Points, in no order, along strands that fork, close into loops and pass close to each other.
Points whose rows are less than 60.4 apart are linked; no others are. Some points are linked to none.
q_521: [-19.1  20.5 -16.1  -9.6  -9.8   2.4   1.2 -11.2  -8.5   4.9  39.0 -13.8
  -4.9 -12.6 -19.2   0.5  16.9 -30.0  16.9  19.6   7.8   8.0   2.8]
q_358: [ -5.9  20.4  22.9  -2.3   0.6  -6.7  -9.9  15.2  26.5   7.6 -17.0   9.8
 -17.2   5.3  29.5 -25.1  37.1  36.4 -20.9 -38.0 -11.3  26.4   6.7]
q_295: [-20.3  42.9 -11.9  -5.9 -39.0   2.7 -30.8  33.0  10.3   1.6  25.5   3.4
   7.0 -18.6   6.4  -6.0   4.1   7.0  -7.5  31.1  -5.5   8.0  21.1]
q_792: [ -9.3  36.2   1.2 -14.7  29.6  -9.2  10.6 -21.7   8.6   5.4  12.1   6.7
 -11.5 -18.6 -23.1  -9.6  29.5 -20.5   4.9   1.8   8.8  39.3  -3.7]
q_893: [-10.6 -21.5  -4.0 -21.4  14.8   8.5  -2.8 -40.8  -5.7 -19.8   1.6  -5.8
 -31.4  -4.6  -6.0  -3.2 -11.9   7.8   5.5 -30.2 -14.7  31.9 -25.2]
q_78: [ -6.3  18.3   2.5  19.4  -0.5  -1.6   2.8  35.6  23.9  18.4  15.5  29.3
  11.8  17.6 -15.7  22.0  22.2  -5.7  15.5  -0.3   6.7  -3.9  24.6]
q_899: [  5.8 -15.7  18.5   4.6 -39.3 -41.8  -2.9 -17.6   3.0  10.9 -31.9 -20.3
  -2.1 -14.2  13.5  -1.7 -39.1  -9.3 -34.1  19.9  12.0  17.2 -20.9]
q_172: [  5.7   1.2  -1.6 -18.3 -19.1  -5.6 -14.4 -28.1 -15.5   8.1 -13.1 -15.7
 -11.5 -21.7   5.8  -0.3 -17.6 -20.8  -9.3   9.6  -4.3  13.8 -25.9]
q_49: [ -3.4 -29.9  -5.2 -15.8 -12.3   0.7 -20.7 -21.5  -6.6 -26.6 -16.0 -25.3
  -1.2 -11.6  28.3  -7.4 -32.9  29.8 -24.9 -17.2 -32.3   4.5 -19.3]
q_863: [ 24.7   4.9  -2.5   9.0  22.1   2.3  20.0  -9.2   3.5  -8.5  -7.4  14.0
 -10.7 -17.3  -9.7  19.3  10.6   9.3  25.3  -3.0   8.4   6.7  -8.7]
q_948: [ -3.7   0.7  30.5 -14.1 -13.9 -32.6  -6.4 -23.1  16.1  28.8 -32.7 -14.7
 -12.1 -12.9  22.9 -34.5 -13.5   3.9 -42.8  10.3   4.1  34.7 -27.6]
q_800: [-22.1  16.3 -48.0   7.5  -5.0  24.8  18.9  14.1 -41.2  -0.6  41.2 -26.2
  -7.3 -20.6 -19.2   0.2   2.4  38.6  31.8  19.2 -22.9 -27.0  -3.7]
q_40: [ 11.0  15.9   0.8   8.0   4.2  -2.5  -7.8  24.5  19.9 -10.5 -20.2  19.4
 -20.4  -3.5  15.1  22.2  11.9  33.9  15.7 -34.3  -7.9  -2.1  14.9]
q_179: [ 20.6  36.7  26.5   3.8  19.8 -21.7   7.6  14.4   3.4  17.0  -0.9  13.9
   4.3   0.4   9.3   2.2  37.2 -17.5   1.2  11.0  17.0  12.8 -10.6]
q_458: [ 29.7  -2.0  16.1  35.4  -3.3 -17.6  -6.7  31.4  17.2  27.9 -12.0  20.5
  -1.1  28.0   4.6  27.0  23.5  -7.8   9.3 -14.4  -1.8 -20.1   4.7]
q_639: [  3.2   4.1   4.9  39.0 -10.8  -3.2   1.9  50.7  36.9  20.6  -1.0  19.2
   9.0  29.9  -5.7  20.0  25.7 -11.3  13.5   0.7  -7.7 -22.1  24.4]
q_181: [ -6.5 -25.0  10.4 -40.8  -3.8 -10.2 -11.0 -45.8  -4.5 -23.0  -7.7 -29.1
   1.5 -14.3  16.8  -0.9 -33.3  -5.2 -31.7   0.3 -16.6  24.4 -15.4]
q_658: [  7.8  38.4  21.8   9.8  -0.8 -24.9 -12.8  36.1  22.0  29.5  15.3  21.5
   7.9  14.1   6.3  -4.6  38.3 -11.8  -9.9  10.1  14.4  10.1   9.2]
q_379: [ -4.9 -17.9  26.3 -11.7   4.1 -26.0  -4.3 -29.1  10.1  14.3 -19.4  -4.8
 -27.6  -3.4  12.1 -18.2 -12.5  -6.6 -20.6 -11.9  -0.8  34.7 -22.8]
q_858: [-32.7  10.5 -14.4  15.4  -5.5   4.4   2.7  -7.7   7.5  23.1  28.8  23.8
 -16.4   8.3 -31.0  -2.0   5.5   8.1  16.9   6.3   2.1  17.3   3.8]
q_11: [  4.3   0.0  -2.6  30.1  20.4  23.1  38.7  24.5 -26.0  -7.9  25.3  -3.7
  17.2 -32.8 -36.3  34.8  -1.7  35.5  44.1  33.6  -6.3 -12.6  -5.6]
q_993: [ 10.2   1.3  25.1  -0.9  31.8 -14.7   8.2 -31.2  19.6  20.1 -18.3  14.3
 -22.7  -0.6  -6.1 -18.0  19.9  -6.6  -3.2 -24.8   4.9  30.8 -26.9]
q_905: [  8.0  -2.0  21.9   9.1 -23.4 -30.6 -13.0  11.4  21.0  14.9 -28.6  -2.2
   6.8  13.0  24.9  -9.9 -11.2 -23.3 -40.2   9.7  14.2   6.8  10.6]
q_599: [ 12.4   2.5  39.3  10.6   1.1 -27.1  -7.6  -2.7  29.4  34.7 -16.6  13.3
 -16.6  25.2  15.1 -21.4  35.1  -3.3 -16.7 -25.2  11.6  13.4  -3.1]
q_983: [ -8.8   9.7   1.9  36.5  13.5  27.2  13.3  49.6   2.9  -1.8  10.1  15.2
  19.8  -0.6 -21.0  39.1   3.7  37.9  37.8  15.6 -10.5  -5.2  27.5]
q_837: [ 28.5  -8.9  30.9  26.1   0.3 -34.6  -3.5  16.6  31.3  33.2 -22.2  13.5
  -5.6  25.4  12.3  -2.2  29.7 -20.1  -8.0 -10.7  15.4  -8.3   5.9]
q_690: [ -0.7  -3.0  27.0 -38.1  12.1 -11.2   5.5 -25.8   8.5 -23.9  -5.3 -12.0
  14.0  -7.7  13.8  -5.9  -9.9 -44.8 -22.0   0.1  17.0  26.7   2.8]
q_619: [ 15.7  33.3  10.2 -19.6  15.5 -12.6   6.0  -5.0   6.7 -21.1 -22.7   3.7
  -9.5 -22.5  26.7   5.0  14.7  15.6  -1.4 -15.3  16.8  17.5   7.4]
q_554: [ -9.8  -5.0 -17.9 -15.8 -12.0  11.8   5.5 -20.6  -8.1  -4.9  22.1 -27.1
   5.1 -18.6 -17.5  -0.3   5.2 -53.1   9.2  19.3   7.0 -11.5  -0.3]
q_279: [ 22.3   4.2 -22.9   3.1   3.4  15.3   3.9  12.3 -21.4 -17.2   4.8  -3.3
   3.5   2.0 -14.3   9.8   7.1   0.8  25.3   4.1   6.4 -29.6  -2.4]
q_659: [ -4.7 -19.6 -25.1  -1.5  -3.1  10.3   4.6 -23.2 -28.8   3.3  16.5 -25.1
  -4.8  -3.3 -16.6 -11.0   1.3 -48.5   0.6   9.9 -16.0 -16.6 -21.9]
q_116: [-37.3  -7.5 -36.1  -2.5 -11.0  30.0   2.0   1.5 -11.6  -3.4  36.5  -6.6
   0.0  17.5 -23.8 -15.0  -8.0  12.1  21.3  -5.6  -1.4 -10.5  31.8]
q_308: [-16.3   8.1  12.0 -25.3 -15.5  -9.2 -22.3 -14.8  11.4   9.1  15.3   3.5
   6.9  -9.4   4.9 -18.1   0.7 -49.2 -19.4   8.9   7.6  26.0   3.5]
q_469: [-10.8 -23.3 -17.7 -16.2  -9.2  19.8 -16.7 -18.0 -28.3 -25.7  -1.9 -21.7
 -18.1 -13.1   5.3 -14.1 -16.3  20.3  -8.6 -13.0 -21.9  -7.2 -27.0]
q_732: [  5.4  -1.3 -29.9  17.2  13.8  25.0  14.2 -16.6  -8.9  -5.5   5.3   8.2
   6.7   2.2 -23.9   2.0   8.3  -4.0  27.4   7.6  13.9 -15.0   4.6]
q_97: [ -3.9 -19.5  16.0 -13.4 -17.5  -1.6 -24.7  14.2  19.7  -9.4 -20.6   1.9
   6.4   4.9  37.0   3.7 -23.1   4.6 -24.3 -30.1  -9.1   0.6  31.2]
q_996: [ -1.9  44.9   0.4   2.8 -28.5 -18.8 -12.5  10.3 -10.3   8.3   3.9  -4.8
  15.4 -37.6   4.7  14.4  10.7 -18.2 -13.0  43.2  10.5  -2.8 -10.4]
q_594: [ 13.1  51.0  21.0  -1.9 -20.8 -40.3  -2.6  10.6   4.8  13.7 -11.4  -5.8
   9.1 -26.9  22.2  12.6  12.1 -14.7 -19.0  44.3  21.2  10.2 -10.3]
q_803: [-21.1 -38.7   5.6 -23.0  -3.3  -0.7  -9.6 -41.1  -3.8   3.7  22.2 -17.4
   1.7  17.1  -0.7  -6.1 -19.2 -22.2 -25.5   4.3 -18.3  11.6 -23.6]
q_728: [-18.9  -5.6 -24.8   4.1 -25.9  21.5 -11.7  14.7  -1.4   5.7  23.1  -6.6
   1.0  23.2  -3.1  -4.9  -5.2  -9.9  10.1  -1.9  -9.9  -7.9  26.1]
q_52: [  0.5  11.7  19.4 -39.6   1.0  -6.4  -9.7   0.2   6.8 -26.8 -13.1   2.7
  20.1 -13.0  21.6  -0.5 -18.6 -21.9 -15.8  -4.6  26.9  12.7  21.8]
q_318: [ 16.2 -41.9  15.9  -7.3 -12.0 -10.9 -10.0 -21.6  -7.3  -3.6 -12.0 -16.1
   7.1  27.8  20.7  -4.2 -33.6 -35.0 -26.6   6.2   4.3  -9.3 -13.0]
q_833: [  1.6 -26.7   2.9 -18.0 -12.6   4.9 -11.1 -16.8 -23.4 -20.6  -9.4 -21.1
  19.1   5.8  13.7  -5.0 -30.2 -28.7 -25.0  17.7  -1.9 -16.9 -10.2]
q_187: [ 16.2  13.5  28.8  30.3  39.0  -4.3  23.4  33.1  14.5  14.8  -5.6  31.9
   6.9 -13.3 -12.4  32.6  33.7  25.2  18.4   8.1   7.7   9.5  -2.8]
q_685: [ -1.0 -31.0  -7.0 -24.2  -2.2   4.6   3.4 -34.2 -18.8 -30.8   3.4 -42.6
  26.4 -18.4  10.4  -1.5 -40.6 -24.9 -42.9  28.2  -8.8  -6.4 -14.1]
q_374: [  8.3  40.0  16.1   1.0 -24.1 -27.9 -18.9  29.0  12.4   8.1 -13.3   2.7
  13.1 -17.6  24.4   2.5   7.4   6.1 -25.5  26.3   7.9  15.6   7.7]
q_29: [-14.0  -6.8 -29.9  36.8   6.9  28.8  24.4  20.7 -24.0  23.6  17.6  -3.4
  -5.2  13.7 -31.5  -1.8   4.9  61.5  19.4  18.2 -14.9 -30.9  -1.4]
q_376: [ -3.3 -20.1  17.5   5.1   9.4  -4.7   0.4 -15.6  20.9  -1.4 -19.0  17.5
 -23.7  18.5   0.7  -2.7  11.4  13.8   6.0 -50.8   3.3   6.5   1.6]
q_818: [ 23.2 -46.7  -1.4  -7.3   4.5  10.6  -6.9 -13.3 -26.4  -9.4 -20.5  -1.7
   1.0  29.0  10.4 -17.4 -17.7  -4.1 -18.7 -14.5  -2.3 -34.0 -23.8]
q_159: [  8.7  -5.2 -28.3  32.4   9.1  14.5  33.2  28.1 -27.2  10.7   2.5   9.2
  10.5   5.9 -20.7   8.9   4.9  36.0  28.5  20.4  -8.7 -41.1  -1.9]
q_259: [ -8.8  24.2  11.6  32.6  22.4   7.0  17.9  50.9  18.8   8.8  18.7  30.5
  23.4   8.4 -19.6  33.2  18.7  17.6  25.5  11.8   6.2   1.8  30.2]
q_847: [-11.3 -30.3 -20.6  22.5   0.2  20.6   4.1 -11.0  14.0   9.8  -4.0  17.6
  -8.3  30.2 -20.6 -10.2   8.6  13.5  11.1 -34.8 -10.3 -15.6  11.6]
q_661: [  1.0  29.3   1.3  -3.1  -4.5 -16.0   3.8  -9.7  -0.3  14.3  22.4  -1.2
   1.6 -19.9 -10.8   0.8  13.1 -48.1   4.9  29.9  16.0   8.4   4.3]
q_579: [  1.2 -38.2 -14.2 -23.1  20.9  15.0  18.0 -40.6 -22.7 -19.6   4.3 -13.7
  21.3  10.5 -18.3 -21.7  -8.0 -35.4  -7.0  -2.9  -4.6 -15.2 -23.5]
q_832: [  7.1  -1.7 -12.8  34.7  14.3  22.3  16.5  31.3  28.0   7.3 -12.0  24.7
  18.0  16.3 -23.6  20.7  15.9  19.2  21.8 -11.5  -1.1 -34.1  43.1]
q_761: [ 22.8  30.4  12.3  19.0  24.4 -10.5  33.0   2.7 -10.7  15.3  15.0   5.6
   4.9 -32.4 -22.4  28.8  19.4 -18.6  30.8  44.4   4.2   7.5 -29.4]
q_103: [-19.7  19.6 -13.0   7.5 -28.9  -1.7 -22.2  21.6   1.3  16.1  26.5   4.2
   0.6   4.4  -0.5  -4.1   2.6  -1.8  10.3  12.3  -7.6  -2.4   4.0]
q_963: [-26.1  -6.2 -29.9 -14.7 -35.3  25.2 -41.0   7.1 -16.0 -22.8  22.9 -14.8
   3.0  -2.7   2.0  -7.9 -15.9   9.3 -17.2  -6.9 -25.8  -4.8   4.2]
q_333: [  7.4   9.9  -9.1 -27.3  -5.3   6.0 -19.8   5.8  -6.3 -38.2 -11.1   1.6
  16.0 -16.3  13.1   6.2  -5.8 -25.3   2.5  -2.0  18.4  -5.3  23.7]
q_888: [  7.7 -45.7  22.0   2.6 -10.8 -14.9  -9.5 -17.0  -4.3  -5.7 -33.7 -16.5
 -24.6   3.1  30.5  -1.8 -32.2  25.0 -11.7 -14.6 -11.0  -1.4 -19.5]
q_354: [ -9.0 -13.1 -31.9  20.3  12.7  40.2  12.9  21.3  15.6  -4.7  -9.3  21.8
  17.7  17.1 -26.8  -1.6   8.2  17.5  26.4  -9.9   5.1 -21.4  51.6]
q_99: [-28.3  -5.6 -44.5  -4.7  12.6  48.6  25.2   0.3 -20.0  -8.7  16.5  -6.0
   3.4  14.7 -40.0 -30.5   0.3  23.8  16.7  -5.2   1.0 -25.9  27.2]
q_403: [ 36.3  40.9  19.0   0.8  42.8 -27.9  27.0  -5.4   0.4   8.4  -6.7   0.7
  -2.2 -22.0  -2.5   0.6  32.4 -24.0   7.1  15.0  25.4  22.3 -21.2]
q_398: [  9.0 -13.8  -1.7 -11.7 -12.4   4.2 -17.9   7.2 -12.8 -24.0 -12.6  -7.9
  13.6   8.1  21.3  -0.6 -20.5 -27.8 -12.9   5.0  14.3 -20.2  13.6]
q_985: [  6.1 -28.1 -16.6 -17.1   7.8  21.0   2.2  19.8 -38.7 -23.1 -24.7   0.1
  11.1  16.9   2.6 -22.5  -2.4  17.8  -8.7 -30.9   2.5 -38.2   2.3]
q_779: [ -6.7  46.4  -5.2 -14.9 -19.0  -6.2 -19.3  23.4   8.0  -5.6  -2.0   5.8
   8.0 -21.8  20.8   0.0  11.4  -0.5  -9.6  11.8   1.5   7.0  20.5]
q_520: [-15.4 -31.9  18.6 -41.8   9.3   7.7 -13.7 -19.8  15.5 -29.5  14.8  -3.4
  19.9  27.5  25.2   6.4 -20.9  -5.9 -19.3 -19.5  -1.3  10.0  10.4]
q_918: [ -5.3  25.3  10.9  -6.9 -18.4 -15.7 -16.7  11.1  13.9  20.6   4.0  18.9
  13.5   2.7   6.2 -13.5  20.1 -33.3 -13.2  14.3  14.8  16.5   4.0]
q_397: [-17.9   1.3 -33.5  14.6 -17.1  20.2  12.2  22.9 -31.5  17.6  24.6 -21.5
 -13.9   3.6 -16.3 -10.5  -1.3  43.2  24.5   9.1 -23.8 -30.9  -1.2]
q_471: [ 36.3   9.4  14.5  22.7  18.3 -28.9  17.3 -16.3   3.1  12.3 -26.0   4.5
 -26.0  -0.7   0.9  13.0   2.8  -5.4  20.3   1.6  20.9   2.0 -36.3]
q_763: [ 21.8 -13.0 -41.6   7.5  26.8  32.3  23.3   3.2 -26.2 -10.0 -16.8   5.5
  23.1   9.1 -25.2 -19.9   9.4  13.9  21.8  -7.5  11.5 -43.6  12.3]
q_105: [  0.0 -18.7  -7.2 -20.4 -22.0  17.5 -26.5  20.2   2.9 -33.4 -16.5  -8.7
   8.6  17.8  31.2  -7.0 -28.1  13.6 -17.3 -28.6 -19.8 -17.4  27.8]
q_170: [-13.9  23.9  16.5  19.4 -10.6 -13.0 -17.0  31.5  17.7  34.3  12.7  19.4
  -9.4   9.5  11.3  -3.1  30.5  26.3   2.9 -13.7 -22.7  14.7   5.6]
q_175: [-31.5  -2.2 -31.1  -1.7   7.8  37.8   9.7  -6.9   3.7 -17.1  18.0   9.8
  14.4  10.5 -32.9  -4.2  -4.4 -11.0  14.6  -1.6   9.3  -4.4  36.0]
q_209: [ 12.2  33.1  33.0  13.5  29.7 -10.8   5.1  45.3  10.3  -0.7   8.5  27.3
  18.3  -7.5   4.3  26.9  30.4  12.7   7.4  11.6  12.8   1.4   1.8]
q_67: [ 29.3  10.0   8.2  12.9  -2.4 -16.9  -3.0  28.4   8.6   2.5 -13.9  16.2
  -0.6   7.7  12.1  24.4   6.8 -14.3  14.8  -1.0  21.4 -24.4  -1.0]
q_511: [ -3.4  -8.0  35.9 -41.2  19.0 -30.5   8.5 -36.7   9.8 -14.3 -10.3 -26.7
  11.4 -15.3  23.3 -18.7 -27.0 -29.0 -37.3  10.3   9.9  42.5   1.4]
q_529: [  5.8 -57.8   6.8 -10.6   6.5  -0.9  -4.9 -23.9 -13.5  -6.2   1.7  -9.6
   9.9  41.7  13.0 -12.5 -14.2 -17.3 -21.8 -10.2  -9.3 -14.6 -21.3]
q_96: [-10.1  15.4 -27.2  19.5  12.2  25.4  20.3   3.1  -1.1  -6.3  18.7   8.9
   3.9  -4.1 -25.1  19.0   6.9  17.9  30.6  26.2   8.6 -11.3  19.4]
q_801: [ 29.2 -34.9   2.5   1.2   3.2 -10.0  -1.5 -20.1 -23.1  -6.9 -34.6 -19.4
 -29.0   1.2  18.9   2.2 -15.0  12.2   9.0 -22.4  -0.7 -11.9 -32.6]
q_199: [  0.0  29.0  -4.4  -7.5   9.3  -2.6  -3.7  -7.0  -5.5   2.2   4.9   6.7
 -23.6 -21.5  -0.7  11.1  20.2  27.0  13.1 -14.7 -12.0  24.5 -21.6]
q_263: [ 26.8 -11.8 -28.0  -9.5  11.2  23.1  15.5  20.8 -20.6 -30.4 -33.4   3.9
  19.0  10.2  -5.6 -11.4   4.3   1.0  10.0 -23.6  11.4 -48.7  11.2]
q_432: [  1.2  35.6  17.3   7.3   2.1 -13.3 -16.8  25.8  15.6  16.6  -0.4   7.4
  -9.8  -5.6  28.6   5.6  36.6  35.7  -6.5 -20.8 -11.9  17.9  -6.6]
q_909: [-18.4 -12.7 -23.0 -14.1 -24.2  25.4 -15.5  13.2 -15.9 -15.2  24.1 -12.2
  18.9  14.7   0.4 -19.8 -11.5  -9.6 -14.0  -1.8 -14.2 -16.8  21.9]
q_297: [ -6.9   7.2   7.5  -3.1 -32.7 -18.4 -18.6 -23.2  -3.5  -0.3 -17.8 -25.6
   3.7 -30.0  11.5  -2.7 -24.9 -16.6 -42.5  22.5   6.7  10.6 -17.3]
q_523: [-35.8  24.3 -17.3  11.7  -4.0  21.6  17.1  -9.2   9.7  20.9  37.9  -1.1
 -12.2   8.6 -48.8   0.8   2.6   8.3  25.3  27.4  11.2   6.0  21.2]
q_566: [-37.6  28.4 -15.5  -0.6  -8.5   9.6  13.5   0.4  -1.6  -1.6  51.6 -14.3
  -9.4 -12.0 -28.9   9.1  -0.1 -10.1  21.1  25.5   7.2   1.5  24.5]
q_110: [ 33.3   8.8  -0.5  18.7  34.6 -10.7  20.1 -30.7   8.3  16.7 -11.8  14.7
 -16.5 -10.7 -26.2  22.1  15.3 -12.6  23.8   8.0   5.1   9.4 -28.8]
q_446: [ -7.3 -33.3  37.6 -28.3   6.1  -6.1 -17.6  -2.4  13.2 -20.2 -10.7  -5.6
  11.3  24.0  33.5  -6.7 -25.5   4.0 -16.8 -29.4  11.5   7.3  25.2]
q_748: [-11.6 -32.0 -20.9  -4.7 -12.9  19.2  -3.4 -15.9 -23.3   8.4  23.4 -11.2
  -5.7  25.9 -13.5 -14.0  -9.1 -20.2   1.9  -3.0 -16.2 -14.6 -12.3]
q_934: [ 34.7  -3.6 -25.5   3.7   0.2   5.2  13.6  -5.5 -34.1 -14.6 -15.7 -12.4
 -12.6 -11.4  -0.3   7.4  -4.7 -14.1  14.7  -2.4   1.8 -28.8 -22.0]
q_745: [  4.5   6.7  34.5   1.7   9.7 -21.6  -5.3  -0.2  18.9  17.4 -20.3   3.2
 -26.8   5.3  30.3 -30.9  15.4  38.4 -27.4 -30.1  -0.2  23.7 -15.4]
q_920: [ 27.6  18.5  17.6  -9.5  38.3 -30.7  24.1 -23.7   2.4  15.3 -17.2  -6.0
 -21.9 -14.8  -5.3 -13.4  13.0 -13.4  -4.6  -7.1  18.2  29.2 -24.9]
q_154: [ -7.8  18.5   1.4  17.3  14.2   1.1  23.4  21.7  -4.7  12.5  33.7  11.9
   6.2  -8.5 -25.0  28.2  12.2   9.2  32.2  32.0   8.3  -2.6   4.9]
q_829: [-25.8 -14.8 -13.9  16.3 -10.3  16.6  -4.8  -7.6  13.0  27.4  17.0  14.1
 -10.1  30.7 -26.5 -13.0   7.8  -4.5  17.4 -15.1  -2.3   5.7   7.1]
q_479: [  9.7  44.5   7.1   2.1   7.3 -16.7  13.6  11.3  -4.5  12.8  21.2   1.5
   9.5 -32.2 -16.6  23.4  19.1 -41.8  17.0  48.0  21.1  -0.9  -9.2]
q_907: [ 19.7  33.6  11.8  -4.4  14.4  -8.3   0.8  23.9  14.8 -25.3 -17.4  15.1
  -1.4 -27.3  27.7  26.7   6.6  28.5  17.2 -23.0   4.9   4.6  17.2]
q_634: [  3.3  25.5  14.7  18.7  -5.9  -0.3  -7.6  61.0  24.2   9.1  -0.6  16.0
   5.6  -2.5   8.7  33.6  18.5  19.8   9.7  -8.7 -24.9  -5.4  23.4]
q_541: [-13.3 -12.6 -38.5   6.0   8.5  39.0  12.9  22.6  -8.1  -0.3   2.2   7.2
  10.3  31.0 -29.6 -23.1  -1.8  27.3  19.4 -21.0  -6.3 -34.6  31.7]
q_202: [-18.5  -7.6  -0.1 -27.0  -2.8  -9.0 -11.1 -30.5   3.6  -5.5  29.2 -10.0
   6.6  -5.9  -5.5  -8.8 -15.4 -46.8 -21.6   5.1  -4.5  26.7 -14.6]
q_808: [  4.1 -22.1 -14.5 -17.2  -5.1  27.8 -16.9   2.2 -24.3 -36.3  -4.8 -10.0
   9.5  12.4  18.7 -11.4 -16.3   8.6 -10.8 -25.9  -9.0 -22.0   7.1]
q_715: [  7.5 -26.5  41.9  -8.7  11.2 -39.2  -7.8 -17.1  19.8  15.0 -27.9 -11.9
 -32.3  -1.0  25.8 -25.9  -3.9  20.2 -15.8 -26.2   2.6  24.9 -18.6]
q_490: [ 18.1  21.7  -5.9   3.4   7.5  -3.4   5.7   9.3   0.8 -10.2  -9.0  10.8
   3.0  -6.4  -3.2  19.0   8.5 -13.1  23.0   3.1  19.7  -8.1   6.4]
q_713: [ -7.1  -6.8 -25.4  -1.3 -14.4  14.8 -10.7 -21.2 -27.8   1.8  10.4 -16.8
 -19.9  -5.1  -3.4 -11.0  -5.2   2.1   3.8  -3.6 -22.8  -0.5 -22.0]
q_688: [-16.0 -34.6  20.2 -16.6 -17.2 -18.0 -15.7 -21.2   5.3  -9.7 -25.6 -11.5
  -7.8 -12.9  34.2  -4.0 -42.8  38.7 -33.9 -10.0 -13.1  17.9 -13.3]
q_551: [  6.8  -9.2   6.4   0.2  20.2  -1.0  14.7 -45.7   7.8   4.6  -8.8   3.2
 -33.1   2.3 -13.8  -0.7  -2.3   3.0   4.4 -30.0  -6.6  25.9 -23.1]
q_296: [-13.5 -12.3 -16.8 -22.1   1.5  33.8   1.2 -20.6  -5.2 -31.6  19.1  13.7
   5.0  14.2 -15.8 -14.9  -4.5 -23.8   4.2 -11.5   7.9   1.9  23.5]
q_804: [ 10.3 -14.2  -8.5  28.7  -1.2  25.2   4.8  13.9  13.1  -0.1 -12.7  18.1
   9.0  25.1  -5.8   9.9   9.1  19.6  17.6 -32.0 -12.5 -23.5  19.3]
q_444: [ -8.7 -33.2  -1.0 -24.2  13.0  17.1   0.9 -16.5  -2.2 -30.7  17.5   1.8
  17.6  23.6   1.9  -0.4 -19.1 -26.2 -13.4 -12.4 -10.2   6.1  19.9]
q_643: [-15.0 -30.8  42.6 -31.3   6.5 -32.3   2.2 -33.1  23.1  -0.7  -6.4 -23.7
  13.5   2.5  18.6 -17.5 -36.9 -11.3 -35.0  12.0  -1.3  30.9  -5.0]
q_143: [ -1.5  10.4 -19.4  19.8   8.7  14.9  24.3  24.5 -25.9  -1.9  37.9 -20.7
  -3.4 -24.6 -27.3  24.9   0.2  41.8  33.3  23.7 -15.8 -19.5 -12.1]
q_182: [ -7.7   7.6  10.6  12.9 -14.8 -10.1 -14.8   5.5  26.4  31.4   0.4  22.4
 -19.2  14.7  16.2  -7.7  22.1   0.8  -3.2 -19.0  -0.3  13.0  -0.3]
q_825: [ 11.4   2.6  10.0 -11.5   6.2 -27.4   2.2 -39.0   3.8   8.1 -14.1 -21.3
 -32.3 -24.0   1.8  -6.5 -19.2 -16.2 -14.2   0.1  -5.5  25.2 -37.1]
q_62: [-20.4  -9.4   3.3  -6.5 -14.7  -1.1 -35.5 -11.4   7.0   1.6  14.7   7.2
  -4.1  16.9   6.3 -11.8 -12.9 -14.1 -13.4  -9.7 -22.3  17.6  -1.8]
q_846: [ 24.1  -4.4 -10.7  34.7  26.1  19.6  29.3  15.6 -21.1  -3.3   1.2  16.2
  14.4  -7.4 -26.3  32.9  -0.4  40.9  38.8  19.8 -10.0 -25.6 -10.1]
q_736: [ -4.3 -48.9  45.0 -14.7 -16.9 -40.0  -4.9 -26.6  16.4   9.6 -22.1 -19.8
   1.6  18.3  27.0 -12.4 -43.4  -3.0 -32.5   3.9   9.7  20.4 -12.5]
q_664: [  9.2 -18.3 -41.2  12.2  32.3  26.6  33.5 -11.7 -31.3  -2.4   0.9   2.2
   5.8   3.4 -38.0  -7.1   9.9  10.1  20.2  22.1   5.9 -35.9   0.1]
q_436: [ -9.4  21.4 -10.0  -5.9 -41.4  -9.4 -21.6   4.6  -6.5  -2.4  -3.6 -11.6
  11.6 -40.7  10.0   0.8 -15.2 -18.9 -25.6  39.5   2.6   4.9  -9.4]
q_139: [ -2.4  15.9  12.7  37.2  27.3   3.6  21.3  13.8  11.0   9.1  16.9  33.2
  14.3 -22.1 -26.7  31.2  16.3  32.1  28.8  21.0  -4.8  11.4  -0.8]
q_31: [ 23.1 -13.7 -15.5  12.8   4.0   5.4   6.5 -22.8 -15.6  -7.5 -12.4  -1.7
 -19.2  11.5   1.9  -1.0  -4.8   4.9  14.1 -12.0   5.2 -20.9 -21.5]
q_340: [ -5.3   3.2  23.4  11.6 -38.9 -33.5  -2.4   6.3  21.6  12.6 -29.9  -6.6
  15.8  -3.9  25.5 -12.9 -37.7  -6.0 -51.4  19.7  20.0  13.6  -4.8]
q_788: [ -9.2   4.7 -19.5 -12.2 -33.0  18.0 -27.0   7.5  -9.3 -10.8   4.4  -3.7
 -10.3  -5.6  16.5  -1.3 -10.6  25.4  -9.6 -22.3 -27.3  -1.6   5.4]
q_368: [ -3.3  12.7  -9.8   3.6 -18.9   5.0 -25.0  14.0   5.8  -2.5  -8.8  11.3
 -10.1  -2.8  13.9   6.7   9.4  23.6   7.3 -18.5 -14.8   1.3  13.5]

A fork is a point with three links, a tip a point with one. Leave the first point through the second and follow the links. Name the first fork or tip that comes.
q_893; q_551 => q_803
q_801; q_888 => q_521
q_520; q_446 => q_732
q_659; q_748 => q_279
q_523; q_858 => q_116
q_803; q_202 => q_893

A piece is all that can be reached along the links. How many separate loops has the piece of each point below (a circle has one, a figure eight two, a Y none), and how many tips (points with one link)?
q_523 => loops 2, tips 7
q_333 => loops 0, tips 3
q_551 => loops 0, tips 2
q_29 => loops 1, tips 0

Name the points in between on the shortest way along the links from the first point to the second, in order.
q_379; q_888 => q_715 > q_745 > q_358 > q_432 > q_170 > q_182 > q_599 > q_837 > q_458 > q_67 > q_490 > q_279 > q_934 > q_31 > q_801
q_829; q_97 => q_847 > q_804 > q_832 > q_354 > q_541 > q_99 > q_116 > q_175 > q_296 > q_444 > q_520 > q_446
q_67; q_566 => q_490 > q_279 > q_934 > q_31 > q_801 > q_888 > q_688 > q_49 > q_469 > q_713 > q_748 > q_659 > q_554 > q_521
